Each row is a point on a landscape with many peaks, with its height.
A climber steps from a point to the highest of its 2 nearest points, and stops where none of them is higher. Distance is the straight distance between rows; heights are no part of it.
q398 height 250: [-19 5 -16 25 -28 -36 -37 -6 9 -12 11 43 30 47 0 31 29 12 20 20 6 10 -21 -16 -8 -39 12 -47 -8 2 50]
q373 height 325: [6 -16 26 -9 17 -26 -17 34 -11 -1 -27 0 10 11 0 -5 20 -7 -4 0 13 23 -18 -1 -35 3 -31 -31 2 -9 36]
q155 height 386: [-16 34 10 15 -2 -25 -2 -3 0 -9 17 6 -14 5 23 0 -18 13 44 8 -47 -34 -8 -24 3 -15 10 6 -38 2 -2]
q433 height 449: [10 25 7 15 22 -26 12 -11 -32 3 33 4 -18 12 -40 -22 -17 -4 17 14 0 6 1 -11 -5 22 -5 -5 -35 4 -14]
q283 height 389: [-31 -19 34 -23 -6 -16 -34 7 -9 -28 6 0 9 55 21 9 -5 22 3 -5 -8 34 -20 8 -32 -24 -9 -30 13 7 24]
q246 height 328: [-9 -18 5 -23 -14 22 -3 -16 10 -30 23 20 -34 5 2 21 -14 -8 -24 -16 -7 17 -20 -8 40 -21 15 -3 -5 39 6]
q280 height 198: [-4 -18 -13 17 13 3 -6 0 -22 1 1 -26 -26 18 -1 3 -10 -18 14 -32 18 11 -19 -26 -11 9 20 1 -16 4 -15]
q301 height 72: [38 1 -7 4 -10 -22 20 31 -11 19 4 -8 -1 -9 14 6 -11 3 -6 -1 32 -21 16 7 -1 -3 28 21 -33 -5 -4]
q4 height 315: [-14 -15 50 -23 -11 -44 4 -9 -18 -18 20 10 -13 21 2 28 10 -20 -9 -4 -14 20 -28 -13 -15 -24 -5 0 -2 36 -21]
q725 height 244: [24 27 -11 23 28 4 1 10 -2 29 0 -19 -5 -20 -36 -23 8 -7 9 -8 12 -26 -1 -7 -7 2 3 13 -6 -19 -13]
q696 height 354: [-15 17 35 3 2 -55 12 -20 -27 -25 31 12 -11 3 -8 28 4 -13 20 12 -47 -9 -15 -32 0 -17 -5 -8 -10 23 -15]
q487 height 281: [26 49 -16 28 -5 4 21 -20 24 8 -22 -19 -4 0 13 -35 -3 21 15 -8 28 -18 14 -5 18 15 9 25 5 -20 -21]
q775 height 126: [9 11 -16 10 19 35 34 9 -9 -6 8 -6 -21 -28 11 -11 7 9 -25 -35 -4 -6 56 -18 36 28 11 -4 -4 -8 13]
q533 height 54: [23 6 -30 16 5 -6 10 6 -24 18 18 -3 -2 4 20 11 -6 -13 13 10 1 -40 22 -9 12 -5 43 -19 -3 -12 31]
q621 height 278: [-7 -38 12 -34 -41 24 -27 -15 0 -17 -24 23 -14 18 4 -23 7 -11 -7 -17 26 10 -58 2 -19 -11 5 -11 2 -2 -18]
q875 height 98: [-12 11 18 -28 -3 29 37 -10 7 -8 12 -27 37 -46 -24 25 15 31 -21 -7 -27 -9 53 15 8 -4 -5 50 17 -34 -48]
q78 height 401: [1 25 23 -5 15 17 40 -4 5 1 12 -14 0 -9 -18 -21 1 1 -4 -1 -6 15 32 1 19 23 -14 24 24 -15 -40]
q525 height 84: [-12 26 47 6 13 -26 -7 11 8 7 12 -10 -1 20 -18 0 -33 25 8 10 -39 -33 -6 29 -9 -24 -39 4 9 3 -3]
q399 height 409: [3 -10 12 15 6 6 -20 31 -4 18 -27 0 -3 26 -13 -19 -4 10 -16 -21 50 22 -42 5 -3 -15 -26 -18 -27 -9 1]
q427 height 434: [-15 -19 -19 1 2 49 -26 14 16 -9 -12 -3 3 -1 10 -18 40 0 -34 -5 12 48 9 1 2 8 -14 -1 31 -10 13]
q641 height 97: [-5 -23 -12 -26 -30 20 20 17 31 13 12 -5 14 -26 9 18 2 4 -31 -6 1 7 29 34 18 0 2 58 -4 6 -39]
q461 height 507: [-28 -14 22 -5 -1 -8 1 24 -22 -13 -16 -6 6 26 25 8 -22 12 25 -8 13 11 -12 3 -8 -4 13 -4 7 11 -13]
q407 height 346: [-19 -20 32 -34 -25 -22 -6 -17 -10 -19 7 14 -6 32 36 20 13 5 3 9 -11 24 -9 -18 0 -22 -3 -22 6 24 18]
q259 height 61: [-7 21 4 7 19 17 3 9 -14 2 0 -25 24 27 1 -31 11 12 11 2 5 32 22 0 7 11 -3 -27 39 -12 3]
q488 height 314: [42 -25 -27 8 -15 18 6 9 -13 -8 -14 -7 -4 -3 6 6 4 -5 -24 -12 34 11 -2 -7 18 12 9 -28 5 -18 22]
q75 height 128: [-35 19 11 30 43 8 -2 28 -16 10 -12 -7 5 -11 1 -18 2 -12 7 6 -30 -1 -3 0 5 5 -18 -3 19 7 -13]
q736 height 74: [-2 41 39 14 28 -26 29 10 -3 8 15 13 -2 2 -13 -15 -27 10 14 34 -54 -29 -13 23 0 -13 -35 29 12 -19 -18]
q136 height 155: [-17 17 -1 10 15 -12 -6 6 7 2 -18 -15 22 -1 19 -1 5 22 29 25 -46 -21 6 12 -1 -10 -25 5 49 7 20]
q94 height 82: [-2 -12 12 -15 -25 -15 8 53 5 9 3 15 -4 7 24 5 0 -3 -8 -10 24 -7 -7 21 0 -19 31 35 -20 14 -17]
q40 height 68: [24 -2 3 -6 10 14 -5 3 -4 2 8 -30 17 13 -21 -17 14 3 -11 -2 24 50 16 -1 -15 21 -10 -17 11 -33 -1]
q577 height 303: [20 15 -29 21 -27 16 15 -17 3 -7 -24 -14 -10 -1 56 -29 1 14 -9 -30 19 -18 25 -1 20 21 26 3 -7 -1 -12]
q584 height 348: [-22 17 -14 15 -17 9 -3 12 13 4 -12 21 9 1 15 -28 11 19 -8 10 21 6 -2 29 -13 -2 21 37 18 33 -32]
q600 height 83: [46 -30 -7 -48 -13 19 7 -16 -16 -9 29 -38 -2 -13 -4 5 7 -3 -29 -26 17 16 31 -3 -7 5 32 3 0 -25 -4]
q90 height 343: [1 -25 31 -2 -5 -4 17 21 2 4 -8 -11 5 21 -13 10 -20 8 -36 -10 27 41 -10 30 -2 5 -40 13 4 3 -31]
q401 height 191: [20 -38 -11 -25 -43 15 25 10 15 -4 -23 -1 -2 -5 27 2 15 -2 -40 -29 40 24 3 11 8 11 -3 38 4 -13 -26]
q943 height 403: [7 -24 0 -12 -10 1 -10 -7 -2 5 -3 22 -26 19 3 4 7 15 -19 -21 12 19 -17 -20 -13 -5 -13 -22 -39 22 37]
q551 height 76: [26 -26 1 -28 -13 39 -2 -2 1 -4 10 -30 23 0 -17 10 28 11 -35 -11 41 38 25 1 -19 0 14 7 23 -47 -14]
q546 height 435: [-5 23 1 4 11 -15 24 -18 -11 3 37 -16 -32 11 4 -12 -15 8 20 -2 -58 -14 1 -17 19 -10 -2 32 -18 14 -22]
q204 height 291: [-59 -3 34 12 -17 -13 -41 8 -2 -29 4 38 8 9 7 18 5 7 -1 -5 -27 7 -37 -7 -21 -31 -3 -19 -28 24 -23]
q788 height 90: [28 3 -10 -31 -18 40 19 -15 9 -7 25 -25 6 -23 3 3 4 26 -26 -24 10 -11 61 2 20 4 30 16 4 -30 -9]
q36 height 120: [1 -4 -31 24 -13 -1 1 22 6 16 -36 -16 22 -29 6 0 -7 44 -10 -14 28 -10 -3 29 5 -8 -7 36 -9 15 -21]
q846 height 261: [17 45 -19 29 32 -38 16 5 -21 2 -22 10 5 -16 -3 -14 -2 0 35 10 1 -31 2 -17 -15 16 16 -14 -8 -4 30]
q683 height 428: [2 6 24 1 13 -8 22 -1 20 5 25 14 -23 12 -18 25 -24 -17 9 33 -2 -6 0 -4 12 -3 -7 16 13 6 0]
q29 height 91: [-22 -40 3 -13 -27 2 -7 37 18 18 -10 -4 5 -1 20 18 -7 2 -10 2 12 -2 -4 36 12 -18 -11 42 3 12 -23]
q930 height 296: [16 17 16 10 18 -37 -4 23 -8 3 -25 -11 12 -5 -7 -7 13 4 20 1 5 -10 -7 -2 -22 3 -15 -16 10 5 25]
q264 height 285: [-39 12 0 10 -24 -3 -38 -12 6 -11 26 57 6 20 -1 11 21 11 4 27 -13 -2 -17 -8 -4 -37 22 -31 -8 30 21]
q469 height 371: [-6 12 0 9 0 0 17 -33 -22 12 8 28 4 -5 -28 11 -31 9 26 26 -29 -36 -34 4 -1 -17 10 -5 0 17 -23]
q158 height 131: [0 14 1 14 29 20 34 31 -11 21 2 -25 3 -30 -9 2 18 18 -15 -21 4 -2 52 -16 30 8 -18 18 -3 -28 -5]
q451 height 466: [-12 -4 -4 10 9 23 -33 36 20 4 -18 -13 30 6 6 -10 30 7 -19 16 36 34 17 20 -12 -2 -17 3 37 -35 17]
q565 height 167: [5 2 -14 22 17 -20 21 -11 -31 25 11 -39 -12 21 5 -3 -32 -4 25 -6 19 2 3 -13 16 13 5 18 -34 -10 -33]
q908 height 495: [1 21 -13 -5 42 -1 29 -26 -22 -4 50 -21 -25 0 -25 -10 -14 0 18 2 -44 -8 18 -17 3 10 9 33 12 -9 -9]
q555 height 247: [-26 25 11 17 0 -25 -20 -21 -4 -1 -40 40 20 6 5 -6 8 9 37 5 10 -7 -23 -22 -8 2 -13 -57 -34 7 23]
q563 height 262: [-4 -10 -4 -17 22 -3 -7 -22 -5 -22 36 -12 -16 42 -24 10 -9 -17 19 -16 -23 31 3 -27 15 7 2 -42 -2 6 46]
q842 height 544: [7 -26 10 -16 -6 1 -33 -4 20 0 -5 6 -9 22 -27 10 24 -22 -1 3 15 -2 -30 1 -12 -20 -16 -22 45 5 36]
q635 height 204: [15 55 -20 40 56 -18 39 -7 0 18 -11 -1 -1 -37 -8 -25 -9 22 10 17 -12 -15 17 -8 5 24 -27 44 -22 -34 -2]
q463 height 413: [-9 -13 10 -11 3 45 -14 -4 4 9 13 -9 1 5 -22 -21 26 -10 -43 -7 4 41 -5 13 3 -2 -14 -3 28 7 -24]
q764 height 317: [-23 14 -12 25 -15 15 -26 4 10 7 9 30 -8 14 -9 -13 5 18 -2 12 7 -13 -20 15 -2 -31 19 7 5 35 -3]
q371 height 52: [12 7 5 30 -14 -30 8 -8 -31 12 23 23 -9 5 0 26 -9 -32 16 18 1 -37 -18 -34 29 -23 22 -33 -51 -16 -9]
q809 height 400: [17 -4 -26 5 -47 -8 -25 -23 23 -19 1 29 -5 7 9 14 9 -2 13 28 -2 -19 -13 -4 18 -13 13 -30 1 10 41]
q119 height 382: [10 5 32 -26 -3 -9 19 2 11 -9 12 -8 -22 -8 -2 -22 17 -24 -16 -16 -10 23 8 -1 -1 18 -7 28 2 16 -32]
q558 height 334: [25 -7 -15 8 -14 24 3 6 0 -6 3 -1 -7 -7 -17 4 -9 4 -6 -2 -5 -5 -9 -4 44 -4 -5 -32 8 3 18]
q813 height 625: [21 -6 0 -13 -1 19 -15 0 18 2 9 -21 4 -5 -41 3 28 4 -17 -10 11 -5 1 8 1 -22 -6 -2 60 -1 17]
q566 height 267: [-3 -16 33 -53 -35 -23 -7 -26 -4 -23 29 23 -29 2 34 13 11 -21 -13 -25 -16 -3 -12 -24 -2 -25 26 -2 -51 21 -7]
q466 height 316: [17 -11 -19 10 -23 40 -6 12 26 -18 -18 -1 -10 -37 -14 -2 -6 0 -12 -7 6 -7 -8 12 35 9 -8 6 13 -5 -11]
q209 height 337: [25 28 -35 40 -29 7 8 -8 16 -22 8 24 -19 -3 41 -5 -9 -9 -9 24 -9 -35 12 3 39 2 33 -8 -5 1 15]
q994 height 299: [-2 -12 17 -12 -18 -11 5 -10 2 -17 0 20 -29 -7 36 11 -14 -18 12 -2 -15 -1 6 -28 17 19 -2 -21 -52 8 11]
q235 height 104: [-6 -1 29 -5 5 7 -15 19 0 4 4 -26 14 -8 -34 -13 1 11 -33 -24 -13 0 -4 39 -25 -15 -18 15 32 9 -37]
q517 height 184: [9 -3 -31 13 8 1 -6 -4 -7 -6 -35 3 35 -7 -9 2 -15 -12 40 17 4 -5 -11 0 6 27 5 -49 15 -15 34]
q414 height 458: [11 -12 21 -8 -9 7 4 -1 2 21 -1 11 -27 30 -14 -18 8 -1 -20 -25 41 22 -26 -6 -7 -7 -12 -1 -25 8 -11]
q590 height 442: [-18 -48 17 -23 -4 3 -18 24 -29 -16 -22 -10 13 29 21 10 -15 19 -4 -7 12 34 -28 14 -28 -11 -13 -16 15 -4 5]
q919 height 506: [-19 -3 -1 10 15 4 -27 26 16 30 -20 -33 34 6 20 1 0 28 -1 19 28 6 21 29 -7 -12 -25 17 19 -20 3]
q338 height 319: [-37 -8 23 13 -3 -26 -36 18 -37 -5 -4 26 27 8 6 16 12 7 11 -3 -14 8 -34 -17 -23 -28 -4 -51 -38 5 1]
q116 height 416: [-17 -1 10 -3 -4 -1 -24 -15 -18 -4 7 15 21 -4 -23 7 -19 5 19 26 -36 -9 -28 17 -18 -12 2 -30 1 22 -10]
q887 height 26: [-8 -2 -3 -5 33 9 -13 18 3 14 12 -19 1 14 -14 6 0 -7 26 -1 18 -5 19 -5 -35 2 29 11 32 -13 16]
q306 height 292: [19 -5 19 -35 -23 -32 -6 -22 -25 -29 20 -5 -21 10 26 -10 8 -13 7 -15 -16 12 -4 -25 -23 7 29 -12 -35 11 -6]
q749 height 243: [-13 -9 35 -57 10 -23 -15 2 -22 -34 48 4 -27 0 7 21 -6 -12 -4 -21 -29 7 0 -22 2 -32 31 -4 -33 23 21]
q836 height 197: [0 -4 -28 13 5 -1 -4 -20 -1 -10 -32 21 -4 0 10 3 2 -11 23 -10 16 -12 -2 -21 -13 28 16 -37 5 12 43]
q954 height 220: [-4 15 -14 22 -4 -34 -15 -15 6 -4 22 18 26 43 -13 19 10 -17 32 24 -26 19 -7 -18 1 -8 5 -52 -16 -1 43]
q309 height 41: [12 17 -25 4 22 1 -4 17 6 13 16 -9 15 13 -13 3 -3 -6 39 15 -6 -29 16 -4 -6 -8 35 -9 30 -23 44]
q324 height 280: [0 -4 -29 40 14 28 3 0 23 7 -18 -13 12 -19 -29 29 20 6 -27 5 37 19 15 0 0 9 -16 21 36 -10 -4]
q997 height 443: [0 16 8 7 -5 -16 12 17 -19 -13 -9 -6 -12 1 27 -8 -15 5 32 -10 -6 -22 -1 -17 14 0 23 -3 -13 2 -6]
q913 height 102: [13 -37 -15 -24 -27 15 -7 -19 18 -1 -18 -3 -3 -15 20 14 -13 -5 4 12 20 5 5 7 -12 24 4 13 5 4 -3]
q15 height 324: [26 -15 9 -19 -40 -6 8 -14 -13 2 -16 30 -21 -3 36 -15 11 -18 -14 -18 26 -29 -6 -4 -3 5 28 -21 -24 9 3]
q46 height 387: [-8 -11 24 0 -13 -6 2 17 17 -5 0 38 -17 -3 4 32 -12 -39 11 35 12 -8 -18 -7 13 -2 6 -2 -4 7 -3]
q940 height 133: [-12 -4 -29 18 -11 7 -17 0 8 -6 -46 -4 13 -27 4 -7 -1 37 18 -2 5 -22 -6 20 2 3 -16 7 27 18 8]
q780 height 283: [-10 20 14 4 18 27 -34 3 42 -3 -12 -10 5 -18 -42 -27 0 12 -3 -5 -26 -17 3 26 -15 7 -46 -6 30 -9 10]
q170 height 284: [-25 3 26 5 -23 -18 -32 -25 17 -13 -28 41 5 30 3 2 5 22 23 4 28 7 -36 -8 -31 -9 -17 -36 -18 12 13]
q524 height 526: [17 7 27 -13 9 -14 8 -3 -10 -6 23 12 -20 24 -31 -12 -2 -7 -3 0 22 27 -4 -6 -23 12 7 -11 -10 9 0]
q37 height 111: [-2 5 1 6 2 14 2 17 5 11 -28 -24 28 -33 -27 -3 11 44 -21 -34 16 -7 15 24 -19 -1 -19 29 10 -1 -30]
q150 height 358: [-3 -36 12 -25 -4 3 -19 31 2 -20 -21 28 -11 11 14 -2 18 3 -30 -2 6 33 -34 -6 -23 -8 -35 -18 -11 -5 46]
q360 height 503: [17 19 -34 2 18 -2 4 -10 15 -21 19 -7 14 -4 -20 -1 10 -17 17 10 -53 9 20 -8 13 17 7 -22 28 -5 50]
q31 height 404: [-20 20 16 7 37 -50 7 -13 -31 -21 47 7 -15 22 -30 19 -4 -18 24 23 -46 9 4 -25 -9 6 -10 -13 -5 15 20]
q425 height 137: [-13 -6 10 3 21 9 12 35 -14 20 -8 -17 -2 -8 21 -4 12 3 -8 -7 -1 21 24 -7 15 10 -19 6 -3 7 0]
q28 height 308: [3 -9 -13 -34 -6 24 -11 -38 11 -28 23 12 -27 -5 20 6 5 -32 -19 -5 -16 2 6 -14 38 -6 30 -22 20 21 37]
q436 height 370: [0 20 3 -8 -15 27 -10 -1 -2 -4 5 14 3 -2 7 -48 19 8 -11 -1 -4 17 4 10 -9 6 28 -3 6 22 -22]
q935 height 224: [6 46 -16 40 43 -6 22 11 5 30 -15 -25 8 -35 -20 -22 6 9 -7 -14 26 -13 19 -4 1 12 -5 50 -29 -28 -36]
q840 height 125: [6 7 -31 14 7 23 11 -16 14 14 -18 -24 30 -36 -4 10 -13 25 19 26 -14 -29 11 14 0 5 -13 36 31 -36 -19]
q26 height 146: [1 10 -13 8 7 -20 46 -9 -19 18 31 -19 -36 22 12 -10 -38 -10 23 -23 7 -26 23 -12 27 18 21 45 -44 -13 -37]
q704 height 214: [-18 -32 -1 -31 -1 1 -38 -17 3 -19 6 40 6 29 -2 4 28 -33 -13 11 -17 47 -39 -21 -40 -2 -9 -45 -17 -4 43]
q473 height 107: [8 2 -9 -5 13 6 60 1 4 -1 12 -6 4 -46 -20 22 -27 -3 -6 -1 -23 -11 27 10 16 25 -4 62 -1 -20 -45]
q499 height 201: [1 -4 -31 14 -1 -12 -19 -3 1 -15 -10 3 42 29 -16 3 12 -24 25 17 -20 28 -15 3 0 9 5 -53 27 -5 44]
q744 height 227: [9 21 -27 16 17 -33 6 -9 0 -13 -7 22 6 3 -16 8 -4 -3 38 -4 -20 -22 6 -22 -8 19 11 -40 -19 3 65]
q274 height 357: [15 -11 -3 -16 -50 -13 -14 -28 -8 -27 4 42 -4 17 30 13 9 -4 0 2 15 -17 -13 -13 -5 -13 41 -45 -13 4 28]
q741 height 245: [1 -42 -3 -61 -29 25 -26 -34 -7 -28 -2 35 -9 22 14 -12 15 -27 -25 11 8 33 -48 -11 -28 -9 10 -26 3 -13 21]
q202 height 290: [1 -10 -3 -36 -9 12 31 -31 -13 0 20 4 -14 -13 28 -2 -28 -15 -3 -4 -14 -13 27 3 12 22 36 12 -13 18 -26]
q248 height 563: [-10 -1 18 6 19 -22 -22 21 -6 37 -29 -28 43 8 12 -4 -32 27 -2 24 31 4 -3 42 -13 -11 -30 0 -16 -8 -15]
q746 height 388: [-11 -37 16 -23 -22 -9 -25 11 6 12 -39 30 -4 3 5 11 -2 15 10 4 44 -21 -28 14 -24 -15 -15 -4 -6 10 20]
q606 height 462: [-7 11 -1 -2 40 -9 1 -1 -5 3 33 -12 -7 5 -11 0 11 -20 7 17 -40 24 25 -15 -6 16 -13 -7 9 9 25]
q268 height 144: [-8 7 -31 22 -5 4 1 1 -5 -2 -21 0 3 -30 22 0 7 9 21 18 -33 -37 -6 3 18 -9 3 13 35 12 8]
q617 height 355: [-15 -9 -4 7 -28 18 4 -22 17 -19 17 40 -28 3 9 27 -25 -31 3 19 -6 -15 -21 -12 42 -10 25 -2 -11 20 -15]
q928 height 192: [12 -12 -4 -8 7 6 -38 4 16 -3 6 0 -7 13 -18 -19 32 -34 -12 -4 -19 36 -22 -13 -15 7 -22 -36 -8 -5 34]
q41 height 538: [29 23 -40 9 19 13 10 -9 13 8 8 -24 40 -16 -34 -10 17 -6 20 9 -33 -11 33 -4 13 13 -2 -19 29 -47 35]
q342 height 331: [-19 -15 45 -19 -6 -24 -21 -11 2 -2 -12 31 2 17 -20 20 -3 4 13 8 13 -11 -26 6 -41 -13 -17 -27 8 23 15]
q692 height 352: [-6 3 24 13 7 -24 -10 18 -43 4 7 15 -7 8 -7 -10 17 -19 7 -4 -3 13 -20 -26 3 -5 -7 -45 -45 2 -1]
q539 height 94: [6 2 1 -19 -28 25 44 -4 10 10 7 -32 31 -23 1 24 13 27 -13 -11 11 -20 55 10 30 -8 15 48 18 -42 -43]
q633 height 329: [21 3 2 -24 6 -29 1 -33 -13 -5 28 -31 -30 1 6 -17 13 -19 13 -11 -21 9 23 -28 -25 30 8 14 -19 13 -1]
q699 height 361: [4 29 13 24 23 1 -7 -6 2 -1 35 -41 6 30 -38 -12 -22 10 0 9 -28 4 -1 22 -7 -11 -18 11 36 -17 -29]
q367 height 233: [5 -20 -16 0 9 2 7 -15 -32 -24 14 -2 -27 29 -2 5 -11 -9 7 -35 8 22 -1 -34 6 22 19 -43 -19 2 31]
q660 height 391: [-27 2 14 -13 6 36 -11 -7 -6 -2 21 13 -3 3 -19 -21 -5 -14 -15 5 -19 15 -15 13 6 -9 15 -5 18 27 -34]
q643 height 390: [-7 37 9 33 19 -3 -10 -8 -3 10 26 -8 3 32 -27 -22 -23 3 9 26 -15 21 -11 12 -10 2 -16 -10 -11 0 -22]
q760 height 114: [16 -7 -10 4 -2 2 21 1 11 3 -6 -20 11 -29 -6 19 -25 5 3 14 -2 2 13 13 -5 21 -8 35 -1 -4 -27]
q697 height 302: [9 11 29 -4 4 18 0 17 36 -7 -13 1 -21 -25 -30 -14 -11 1 4 -13 -8 -18 -8 6 14 8 -32 10 4 -1 -5]
q858 height 393: [-9 11 13 17 4 -32 18 -5 -32 14 19 23 -24 8 -9 -3 -10 -14 5 -3 4 -1 -9 -21 3 8 2 0 -68 21 -28]
q139 height 455: [-7 -26 -10 -7 -27 -7 -40 13 8 -23 -27 31 6 -4 2 16 5 6 18 17 12 -9 -24 8 -4 -10 -4 -30 6 5 44]
q321 height 298: [22 -14 -33 29 9 20 14 12 4 13 -23 -7 -1 -25 -3 20 4 -10 -20 -7 51 0 15 -7 11 18 7 9 4 -18 3]
q801 height 260: [6 20 -38 50 30 8 5 -14 19 20 -14 -5 14 -14 -34 12 -7 10 -5 28 10 4 -5 9 -7 11 -27 14 21 2 2]
q599 height 13: [-2 -20 -8 -20 18 11 -17 16 0 3 7 0 -14 -4 0 6 16 -6 -7 -17 8 4 2 -10 -31 -2 22 5 12 16 28]
q357 height 460: [-20 -21 -16 11 13 19 -28 6 -15 24 0 2 25 -3 -14 4 -12 -7 3 28 -7 13 -13 20 -17 2 -6 -24 -3 11 -3]
q953 height 433: [-11 30 2 14 37 9 42 -15 -8 12 19 -1 -5 0 -20 -17 -35 9 18 18 -21 -4 12 6 -1 19 -4 44 9 -21 -40]
q67 height 2: [1 -33 -5 -37 -11 -1 -25 36 -11 -13 -5 15 -8 -6 39 6 16 6 -7 -10 5 -5 -1 -5 -30 -14 32 -5 -14 4 47]
q71 height 363: [33 -6 2 -33 -9 -17 28 -25 9 -6 15 -23 -26 -25 15 1 19 -23 -23 -27 -8 0 32 -11 -6 23 11 42 -4 14 -21]
q781 height 185: [-8 34 1 29 59 -9 23 -1 -4 29 -20 -15 12 -18 -19 -12 -10 24 18 13 -26 -17 12 0 4 12 -55 6 9 -20 16]
q278 height 335: [-15 -7 -6 1 -38 14 10 -29 -15 9 -13 18 11 -4 5 -4 -25 1 27 20 -9 -32 -32 14 30 -14 14 -6 6 18 -45]
q337 height 307: [-23 -30 14 -16 -28 23 -2 -13 -8 5 -15 19 -8 11 4 -5 -16 -16 13 -18 16 -6 -36 1 10 -4 12 -11 -12 15 -37]
q434 height 156: [-10 -16 -24 5 -16 -7 -3 9 -8 26 -41 7 5 -24 56 -11 19 -3 -5 -5 23 -13 2 6 -13 7 15 24 -16 21 -10]
q442 height 172: [-5 9 -23 27 1 -23 -4 -13 -7 10 -54 19 0 -18 42 -6 7 -2 11 -1 30 -16 -11 -13 -10 17 11 -10 -23 22 13]
q624 height 321: [13 -26 8 -12 -19 -13 23 12 10 -5 -16 11 -32 -7 35 12 -10 -24 -13 -14 19 12 2 -13 6 27 -4 16 -41 7 -5]
q925 height 318: [12 8 -46 19 -25 31 -11 -2 19 -21 -2 -8 -6 -10 39 -15 8 10 -7 1 -7 -5 27 1 34 11 21 -8 14 -3 21]
q33 height 508: [-30 -1 25 15 22 -12 -29 21 -12 36 -1 1 40 11 0 -2 -22 -1 -19 43 -2 5 1 50 -26 -6 -33 -19 10 0 -8]
q413 height 134: [2 -3 -49 5 -11 34 9 -18 2 -9 -7 -11 16 -49 -1 11 3 30 4 11 -22 -44 20 16 18 -6 17 32 55 -13 -2]
q860 height 170: [-20 31 -6 19 46 -12 -13 2 18 24 -40 -30 33 -8 7 -15 1 28 28 8 -11 -19 16 14 -19 7 -40 5 30 -20 23]
q76 height 96: [-19 1 39 -10 10 -8 -36 17 4 -12 22 -21 -5 15 -19 -2 -14 1 -13 -16 -40 -3 -17 25 -21 -27 -15 0 16 20 -8]
q63 height 342: [26 -29 2 -40 -25 0 2 -5 20 -25 7 -4 -34 -13 40 3 10 -30 -31 -18 0 20 4 -10 -1 12 17 27 -13 9 2]
q397 height 202: [2 -10 -8 -2 -18 23 26 17 31 23 -19 -13 6 -22 -5 4 27 -9 -32 -48 43 6 20 5 11 10 -4 51 -16 -24 -49]
q831 height 63: [34 8 -5 14 -16 -31 35 3 -34 23 13 17 -3 -1 18 20 -21 -7 4 28 15 -40 7 1 22 -13 31 -10 -24 1 1]
q258 height 145: [-11 -2 -8 11 6 -17 16 18 -16 35 -31 -16 13 -14 52 -4 -5 6 10 8 7 -3 12 0 28 3 -9 15 -26 9 -14]
q985 height 211: [1 25 -7 24 6 8 30 -1 23 29 -16 -30 19 -37 -23 7 26 17 -24 -25 20 -5 33 0 4 9 -23 59 -26 -29 -51]
q857 height 477: [10 -14 23 -17 3 0 -7 -22 33 -7 11 -4 -28 12 -31 22 -5 -27 0 8 0 4 -17 -8 4 -3 -20 -3 29 13 14]
q779 height 265: [-1 37 12 26 36 15 -9 0 25 25 -9 -27 11 -8 -39 -27 16 6 -2 -7 8 -9 14 5 -20 7 -31 12 23 -26 -14]
q763 height 367: [-4 -18 32 24 20 -18 -16 45 3 18 -29 -30 10 25 0 7 -14 -6 -30 -5 41 22 -24 26 -2 -15 -47 4 5 -21 -12]
q844 height 289: [2 4 -11 -42 12 21 -24 -39 21 -30 47 -14 -13 12 -9 3 -8 -25 1 -4 -42 25 1 -13 37 -15 14 -27 7 12 41]
q521 height 392: [-19 34 8 36 33 10 15 -16 8 17 9 -24 17 9 -24 -15 -33 12 -5 17 -31 -6 -1 32 -13 0 -31 39 34 -32 -53]
q550 height 306: [19 -15 -6 -30 -20 11 27 -16 -7 -4 -7 17 -17 -24 38 -17 0 -19 -28 -37 19 -28 31 11 -11 31 42 8 -18 11 -16]
q931 height 574: [29 21 -14 15 7 17 5 13 15 4 5 -28 28 -8 -31 3 26 10 0 13 2 -10 26 3 20 -13 -5 -4 58 -38 19]
q110 height 360: [25 24 -24 32 -17 -8 -4 2 24 -6 -8 18 3 -11 6 4 -16 5 11 45 -2 -11 -7 6 19 5 1 -5 -13 -1 21]
q252 height 101: [-4 -10 -4 -50 3 26 33 -11 12 -1 26 -12 11 -51 -10 21 -8 -1 -28 -13 -19 -4 40 19 10 3 19 54 6 3 -36]
q295 height 181: [1 -43 -18 -27 -48 0 27 20 -3 8 -27 31 -14 18 54 -7 15 16 -43 -33 44 9 -12 13 9 -9 5 32 -21 12 -3]

Call two points neighbours if one is among the 2 nearest of the other. Go from one point of each pair to the other, from neighbour to neighbour, staying as high as possible. Name the lowest point that can't be avoided.
q953, q248 => q264
q558, q139 => q725
q953, q813 => q4
q524, q461 => q699
q139, q908 => q202
q908, q461 => q155
